Each row is a point on a tangle of strands that fork and nearly touch. The rows are in no order.
Points whose rows are less than 37.8 apart are linked; no others are. Some points are linked to none.
nagi: [-18 36 39 -17 80 -6 -18 36 38]
nuv: [8 6 -47 43 -2 12 -15 -11 -80]
bamot: [-20 -15 58 -47 6 -24 25 1 88]
sivaf: [44 -8 30 -15 -37 -17 52 15 5]
mida: [-6 -8 -59 25 18 4 -33 -37 -56]
fatef: [-50 12 19 -24 70 33 -43 1 40]
kolut: [29 5 -14 40 -45 -4 14 2 -63]
fasu: [9 10 -18 24 21 43 -8 1 -62]
mil: [-2 10 31 -22 52 5 3 26 39]
totaz: [27 11 15 32 -23 22 19 27 -40]
fano: [14 -16 -77 37 -32 -51 -1 -17 -33]
zez: [21 27 51 12 1 6 28 61 10]
Piba: [-28 -5 -26 -4 53 58 -46 -30 -16]
Palak: [22 -17 37 -33 -4 -16 37 13 43]
ripif: [35 -8 45 -27 -17 -20 52 25 37]
diz: [1 2 -57 36 13 9 -23 -26 -79]
fareg: [8 8 37 -22 30 -3 20 31 40]
Med: [18 10 -11 54 -17 33 -1 11 -78]
buzib: [-5 44 34 1 67 8 -9 53 13]
Piz: [-45 -20 -41 -30 -76 -54 -18 -53 40]
daril: [1 -14 -73 29 -9 -28 -22 -37 -38]
par: [20 -10 -2 -12 2 7 7 -15 -6]
Vik: [13 6 -45 47 -14 -2 -3 -8 -78]
fivo: [-7 0 -33 9 46 46 -32 -27 -46]
sur: [2 -30 -58 5 -59 -72 -1 -36 27]
boto: [8 -14 -73 34 -17 -37 -8 -23 -45]
Ruz: [-27 24 35 -23 79 2 -26 24 43]
lesuz: [0 2 -30 17 37 44 -23 -15 -58]
faf: [-20 -23 -6 -38 -45 -28 -12 -54 33]
nefor: [-1 25 26 -9 57 12 0 37 18]
Savu: [-7 -29 7 -41 -44 -31 1 -51 38]
sizar: [21 5 -31 52 -37 -3 5 1 -71]
vin: [22 -25 -54 14 -44 -63 5 -28 -5]
kabuk: [-43 15 6 -15 79 48 -52 4 24]
Vezo: [-21 -31 -67 3 -66 -62 -14 -46 33]
Lera: [-31 -25 33 -62 -48 -22 14 -37 68]
Zope: [18 -23 20 -34 -15 -16 22 -19 32]
debu: [-4 -13 -66 25 8 -14 -28 -38 -48]
zok: [-34 -23 -55 -9 -65 -58 -17 -52 34]
nivut: [13 -18 25 -36 -1 -9 24 -8 37]
bivit: [9 21 2 41 14 58 -6 28 -59]
Demil: [23 -21 -68 31 -45 -63 10 -17 -14]
zon: [-41 19 27 -19 81 20 -39 15 43]
led: [21 17 26 38 -15 43 12 42 -33]
nadud: [-39 -18 -20 -34 -52 -29 -19 -58 29]
Vor: [32 5 4 45 -54 1 21 10 -52]
davup: [8 25 23 1 43 23 5 39 4]
Dipu: [22 19 39 -2 13 3 33 52 18]
Sesep: [-17 -31 19 -53 -57 -37 12 -46 55]
gib: [-35 -22 40 -57 -13 -8 11 -20 72]
kiv: [31 8 20 38 -45 19 19 21 -46]
Fode: [15 11 -18 40 -2 34 -6 6 -73]
Suraf: [7 26 15 23 30 44 3 42 -29]
fibo: [34 0 46 -16 -13 -14 54 40 31]
Zubob: [-13 48 38 -6 80 -3 -17 43 21]
daku: [-24 -18 50 -47 6 -12 15 -4 79]
zugi: [-19 -6 -28 -1 46 45 -45 -35 -27]
kagol: [-39 -20 39 -62 -32 -12 12 -30 72]
Dege: [10 24 19 12 35 32 5 44 -13]
lavi: [18 20 37 43 -10 37 11 53 -22]
dugi: [5 -27 8 -36 -27 -21 8 -39 29]
zaz: [35 4 36 7 -29 7 43 33 -5]
guv: [-35 0 -17 -9 68 60 -50 -16 -6]
lono: [10 27 14 36 21 52 -3 46 -41]
mamu: [35 5 44 -2 -24 -2 48 46 12]
bagid: [19 28 47 29 -4 23 21 61 -7]
bimak: [-38 2 -11 -12 76 55 -48 -9 9]
Ren: [12 -33 -57 4 -51 -65 -1 -38 12]
tezor: [13 19 43 -10 26 -5 29 48 26]
kavor: [-48 -13 -22 -42 -69 -42 -15 -58 38]

A fork is a point with three links, a tip a point with one. Leave the first point through the second and follow the links. Name the first fork or tip that comes.
mamu; fibo -> Savu
lavi; bagid -> nefor
ripif; fibo -> zaz
guv; Piba -> Med
Savu; Sesep -> bamot

Name the points in between on the shortest way along the links from the first point to the second, in order.
led; mil -> lavi bagid zez Dipu tezor fareg
Sesep; kavor -> Savu faf nadud
Demil; Piz -> vin Ren sur Vezo zok
debu; Ren -> daril boto fano Demil vin
mamu; nivut -> fibo ripif Palak
Fode; zugi -> fasu lesuz fivo
